A landscape with many valleys, sampled at points; each row gives a point and its height.
A ball rolls from a point to the lowest of its 2 nearest points, and stops where none of them is lower. Distance is the straight distance between rows; heights are no part of it.
j243 height 543: [168 109  89 128  97 161 137 139 117 194 116 168  98 101 149 174 130 124
  90 160 143 143]
j473 height 380: [ 83 147 116 174 129 127  86 137  95  48 149  95 136 156 129 133 169 100
 114 144 159  98]
j882 height 396: [ 98 110 129 179 120 112  99 156  85  38 159 100 141 160 126 128 172  80
 115 117 163 128]
j353 height 327: [ 78  94 116 168 114 116 105 157 137 168 114  83 140 166 161 151 152  79
 164  85 165 132]
j179 height 482: [ 99 150 121  98 151 172 124  89 134 157  97 120 138 154 129 134 108 127
 139 169 108  82]
j207 height 318: [145  52 136 140 144 112 168 119 145 148  75 118 168 169 146  88 143  64
 169  73 145 144]
j69 height 244: [146  79 140 127 111 115 134 166 156 211 112 124 155 123 152 131 100 100
 167  59 128 174]
j41 height 409: [119  86 132 152 116 110 115 131  84  41 159 122 126 153 118 129 180  74
 105 134 171 148]
j978 height 230: [106 121 153 130 121 116 102 185 147 180 144 115 166 139 124 156  80 133
 164  71  92 126]
j736 height 321: [173 105 172  57 142 138 163 114 143 106  93 199 163 137  94 104 107 139
 125 113  88 157]
j237 height 461: [ 75 124  92 165 117 128  91 108 111 120 129  70 105 155 162 146 181  86
 119 143 196 123]
j801 height 256: [ 95 180 140 131 156 136 109 137 145 159 130  99 147 127 115 133  74 160
 143 123  88  84]
j30 height 347: [ 76 170 121 173 157 100 111 115 144 141 141  66 118 144 143 111 147 137
 133 109 155 104]
j194 height 357: [115 192 146 123 160 149 141 123 128  47 120 142 167 131 102  95 108 140
 146 143  87  92]
j390 height 365: [136 174 157  97 147 152 134 139 122  64 118 169 179 128  93 111  94 149
 131 136  66 106]
j280 height 176: [ 64 144 142 189 165 104 123 151 161 158 101  78 150 183 151 133 136 109
 180  83 117  89]
j608 height 535: [116 149  81 128  98 167 103 117 111 178 124  88  62 115 147 172 143 148
 118 189 144  99]
j541 height 435: [123 107 119 148 137 106 133  91 117  98 146 111  96 139 139 110 180  92
 111 136 184 155]
j46 height 278: [ 89 180 148 155 160 111 125 159 162 156 131  98 157 129 126 122  84 155
 162  88  88 100]
j206 height 364: [140 111 137 131 143  91 140 107 145 146 140 118 113 119 140  95 143 115
 129  99 156 169]
j267 height 379: [126  79 145 137 101 109  97 173 101  78 152 135 164 136 119 129 142  92
 124  94 130 149]
j133 height 320: [152  93 122  73 120 182 159 117 128 127  73 197 152 142 132 136 127  93
 124 156 113 138]
j426 height 587: [163 139 121  85 108 142 127 127 140 205 140 137 104  89 127 150  74 174
 125 131  93 152]
j336 height 195: [169 131 106 136 127 133 142 110 151 228 120 138  87  94 161 137 122 132
 110 132 152 162]
j134 height 60: [ 95 123  94 116  95 184  76 133 106 153 118 109 119 137 130 190 106 115
 134 184 121  93]
j646 height 367: [ 69 135 118 156 141 151  95 120 103  68 114 104 152 178 131 134 170  81
 130 159 154  77]
j819 height 222: [157 120 113 159 130 110 135 123 158 228 124 119  93  97 171 122 135 109
 125  92 179 187]
j12 height 194: [118 156 153 174 162  90 159 154 148  88 137 106 153 132 122  81 125 129
 164  67 107 128]
j981 height 151: [188 127 111 112 124 155 162 120 151 232 110 171  93  95 147 148  99 149
  99 138 127 152]
j432 height 653: [100 153 112 145 109 113  79 144 141 206 159  62 103 116 136 165  94 156
 144 111 143 131]
j514 height 613: [153 138 105 115 116 162 117 128 146 232 129 119  96 100 141 163  74 145
 137 131 116 142]
j731 height 177: [101 173 103 138 117 133  85 111  89  89 149  85  96 130 121 147 166 159
 102 185 136  75]
j110 height 704: [124 121 125 134  99  93  90 145 121 133 172 109 123 108 133 135 133 136
 115 105 141 164]
j829 height 313: [168  57 154  87 126 140 156 132 135 124  71 172 176 143 121 104 119  79
 145  97 112 166]
j50 height 326: [153 126 164  82 140 123 138 126 137 108 124 172 161 127 104 108 106 139
 120 113  90 141]
j88 height 322: [110  69 117 170 126 108 136 143 141 166  98  90 140 160 166 123 163  66
 167  73 167 149]
j247 height 447: [105 125  93 162 120 110 109  91 105 100 153  82  83 141 151 131 191 101
 102 147 198 145]
j130 height 363: [107 137 130 157 147  85 119 122 140 138 154  90 121 131 138 104 148 124
 130  91 157 139]
j372 height 307: [129  93 148  85 122 152 120 142 125 130 101 158 178 146 123 132 108  94
 142 117 100 130]
j129 height 199: [180 126 117  96 120 135 173 102 151 178 118 175  95  92 142 123 118 168
 100 147 127 160]
j450 height 187: [ 99 139 142 197 157  99 147 160 132  65 130  90 150 161 135  96 152 103
 173  78 122 114]
j901 height 371: [169  90 114  86  94 151 173 116 121  96 121 204 107 110 126 133 138 151
  93 173 143 145]
j521 height 193: [ 96 119 133 134 132 126 116 148 160 213 119  96 141 146 148 145 101 110
 173  86 131 131]
j202 height 274: [136 138 100  95 118 160 153  85 124 135 113 144  97 131 139 133 148 147
 112 189 132 101]
j272 height 354: [166  79 148 108 126 107 148 119 140 127 125 157 123 113 132 106 135 111
 124 103 141 185]
j221 height 551: [145 149  84 122 109 166 141 111 125 200 118 115  54 103 152 152 140 159
 106 186 145 102]
j224 height 516: [102 168 105 119 112 147  85 114 113 164 139  73  74 118 125 163 124 168
 122 180 120  80]
j726 height 328: [ 76 208 114 187 160 106 108 119 135 103 148  58 113 127 132 106 140 156
 131 130 145  90]
j798 height 554: [139 155 130  92 112 126 101 134 124 173 161 118 114  92 105 153  80 188
 118 133  81 123]
j251 height 201: [131 127 160 175 149  81 151 179 151 118 129 108 171 137 127 100 119 133
 173  39  85 137]
j999 height 397: [159  80 167 129 113  90 115 176 107  62 156 156 165 120 102 116 124 112
 120  80 112 167]
j552 height 325: [158 185 156 121 152 103 157 115 137  61 149 158 132  94  83  89 110 177
 115 125  92 133]
j135 height 356: [ 54 162 117 167 148 144  87 127 124 106 114  80 143 174 141 140 143 108
 138 158 146  64]
j92 height 429: [139 100 140 133 163 108 171  74 132 107 118 128 105 149 133  86 171  84
 129 129 175 154]
j648 height 169: [113 120 109  98 107 189  92 133 126 179 114 125 128 131 124 184  69 122
 144 157 100 103]
j63 height 336: [148 199 160 124 175 117 184  85 136  44 129 163 125 115  80  74 120 164
 127 142 105 120]
j254 height 305: [104 207 121 169 154 103 123 118 129  80 161  84 118 104 114  99 133 162
 125 131 126 107]
j384 height 246: [125 161 101  95 121 147 146  84 108 108 134 123  78 130 122 124 165 177
 103 204 136  66]
j567 height 260: [152  82 152 100 102 117 118 175 142 179 128 145 167 116 129 138  84 115
 154  68 100 171]
j5 height 633: [121 145 109 131 117 139  97 135 155 233 144  83  97 108 141 166  73 145
 152 113 135 138]
j652 height 311: [ 73 179 128 152 127 153  76 163 118  99 132  97 155 139 116 154  91 146
 142 155  93  68]
j850 height 427: [166  84 161 110 165 117 194  75 138 100  95 161 118 147 118  80 153  94
 133 121 157 165]
j76 height 329: [145 102  92 106 115 180 162 111 120 137  85 188 122 130 148 148 149  98
 105 180 142 124]
j706 height 269: [116 193 122 172 137  79 106 127 124 100 185  76 101  89 115 110 136 174
 106 116 136 130]
j269 height 419: [146  66 154 130 124 114 141 130  84  30 137 156 147 156 100 116 166  70
 118 131 152 149]
j789 height 235: [165  94 132 136 129 114 145 142 162 220 108 134 125 106 160 113 115  98
 146  72 149 190]
j590 height 399: [174  93  88 112  82 155 164 134 111 128 129 189  88  92 139 145 149 155
  73 183 163 133]
j904 height 299: [118 105 162 115 129 135 119 176 132 134 107 140 197 154 119 128  95 109
 157  82  82 113]
j867 height 682: [108 146 118 140 100 105  70 152 117 153 173  87 122 109 128 156 116 155
 119 116 133 136]
j284 height 522: [132 162 141  97 124 135 104 138 116 121 150 137 147 107 101 140  89 172
 116 140  75 107]
j927 height 350: [125 193 144 113 179 146 155  85 133  81 107 146 148 143 102  93 123 145
 131 154 102  80]
j393 height 338: [152  94 112 121 130 151 154 110 134 151  89 168 121 125 155 127 153  82
 118 142 152 154]
j881 height 342: [131 187 150 140 180 126 170  82 124  40 126 149 129 140  93  75 140 131
 134 146 126 104]
j603 height 341: [160  96 148  90 116 116 134 123 125 100 137 173 136 116 116 121 130 128
 115 123 119 165]
j795 height 377: [148 119 105  90  77 150 111 137 106 137 148 148 106  98 128 165 119 160
 105 168 107 134]
j618 height 418: [161 109 166 131 128  78 127 147 117  64 174 148 132 100  99 106 128 140
 105  97 124 174]
j67 height 514: [166  90 101 121  82 157 112 165 109 178 123 175 124  93 142 183 117 102
 103 141 133 168]
j551 height 468: [ 78 122 108 148 147 138 117  95 128 131 108  91 128 166 155 121 172  77
 137 142 176 107]
j402 height 460: [152 105 103 112  67 139  94 158 106 156 152 148 118  90 136 177 117 131
 111 141 125 168]
j735 height 472: [107 124 101 126 147 162 143  80 137 154  84 124 119 150 161 123 162  77
 137 162 165 116]
j184 height 315: [149  62 155 113 139 124 156 136 138 132  78 143 191 166 126  95 124  82
 161  75 113 135]
j255 height 387: [165 100  91 121  83 127 156 118 108 100 156 159  63  91 137 132 166 171
  76 182 175 145]
j657 height 495: [ 88 164 113 117 143 162  96 100 125 157 113  89 113 143 124 150 109 145
 133 183 111  65]
j702 height 476: [105 124 113  97 143 182 138  85 129 140  79 143 143 160 144 136 136  87
 139 175 130  97]
j750 height 349: [170  99 112 136 134 124 179  91 143 142 118 166  76 107 152 114 163 120
 100 148 179 172]
j720 height 181: [ 75 149 141 200 166 110 134 151 148 103 103  83 156 178 148 112 150 105
 181  87 120  87]
j957 height 306: [162 150 149 102 136 109 158 101 118  59 153 175 115 112  88 108 130 184
  97 151 111 124]
j875 height 425: [175  72 175  95 151 119 182  94 125  75  95 183 141 146  98  93 142 102
 131 117 138 165]
j926 height 223: [ 93 146 133 123 141 139 102 133 151 193 130  95 138 138 129 147  77 139
 152 115 109 106]
j122 height 271: [131 111 145  91 107 136  99 165 135 169 144 141 162 118 116 154  70 135
 143  98  89 147]
j553 height 360: [102  87 123 150  96 107  83 170 106 110 151 105 148 142 136 149 153  91
 127  93 152 148]
j868 height 450: [159 142 148 120 119  87 116 140 116  77 179 152 127  89  96 121 119 172
  95 120 104 153]
j909 height 317: [134 124 104  90  92 151 120 114 100 105 140 148 109 121 125 151 145 153
 104 184 120 108]
j57 height 316: [164  81 153  64 133 163 169 111 133 109  66 198 166 151 112 111 124  95
 134 130 105 149]
j582 height 210: [126 104 158 140 131  90 130 173 151 167 131 116 170 139 131 120 109 126
 166  47  98 142]
j896 height 319: [140  64 132 161 146  90 162 115 145 152 105  99 130 152 153  85 161  69
 156  72 174 165]
j941 height 259: [ 95 176 129 154 111 128  72 176 107  86 163 102 150 111 114 150 101 159
 129 136  98 100]
j283 height 289: [102 164 158 140 161 131 144 163 151 116 108 126 184 142 120 105  91 134
 167  87  74  99]
j429 height 226: [109 132 129  94 136 173 109 124 147 195 111 124 141 137 122 156  58 132
 152 129  90 106]
j126 height 280: [155 149 128  76 120 125 157  98 120  98 147 162 103 109 100 117 129 201
  96 170 107 103]
j583 height 221: [108 190 111 122 144 137 119  89 111 104 133  99  92 131 117 128 156 173
 110 192 121  56]
j694 height 208: [ 84 176 133 169 123 118 100 185 130  76 156  97 159 118 123 133 104 151
 156 106  92 111]
j755 height 242: [168 134 127  84 117 112 159  96 141 137 145 159  88  91 123 118 124 195
 102 153 122 145]
j219 height 563: [169 128  81 139 100 149 145 124 122 203 126 143  63  93 155 156 148 152
  83 171 160 130]
j101 height 340: [ 88  94 104 154  91 129  84 160 116 145 131  96 134 140 153 162 147  82
 140 111 168 145]
j411 height 355: [165  88 142  85 119 127 169 104 126  76 128 197 119 122 113 120 142 136
 107 147 135 158]
j443 height 343: [175  87 116 148 152 132 176 103 145 179  84 170  96 116 160 114 165  76
 102 124 180 173]
j936 height 95: [118 168 110 145 110 109  82 127  94  84 174  95 103 112 117 141 156 164
  94 158 134 108]
j983 height 294: [119 138 168 105 158 155 139 158 138 111  88 152 205 161 109 107  86 118
 158  98  66  95]
j537 height 202: [136 166 118 143 121  81 106 114 109  94 186 102  86  93 111 122 151 180
  89 140 136 134]
j86 height 182: [ 86 123 147 153 156 111 130 149 163 191 106  92 156 170 147 132 117 112
 182  71 115 105]
j405 height 337: [ 66 194 119 162 148 149  84 132 120 102 119  79 138 150 123 141 115 143
 139 176 115  53]
j25 height 490: [148 147 134 101 105 114 102 140 106  94 170 149 130  94 100 141 114 182
  96 146  87 124]
j118 height 159: [121 176 143 152 127 100 114 171 130  69 170 116 150  89 108 108 101 164
 134  98  96 136]
j4 height 423: [165  55 165 114 133 119 163 113 102  52 107 171 152 155  98 102 152  73
 128 121 143 157]
j918 height 361: [167 104 104 131 118 122 187  87 126 106 142 162  56 106 140 114 173 155
  86 175 192 154]

Where does a ball stop that starts at each point below?
j219 -> j936
j927 -> j981
j850 -> j118
j798 -> j829
j122 -> j280
j130 -> j936
j255 -> j829
j553 -> j829
j221 -> j118
j646 -> j118
j372 -> j926
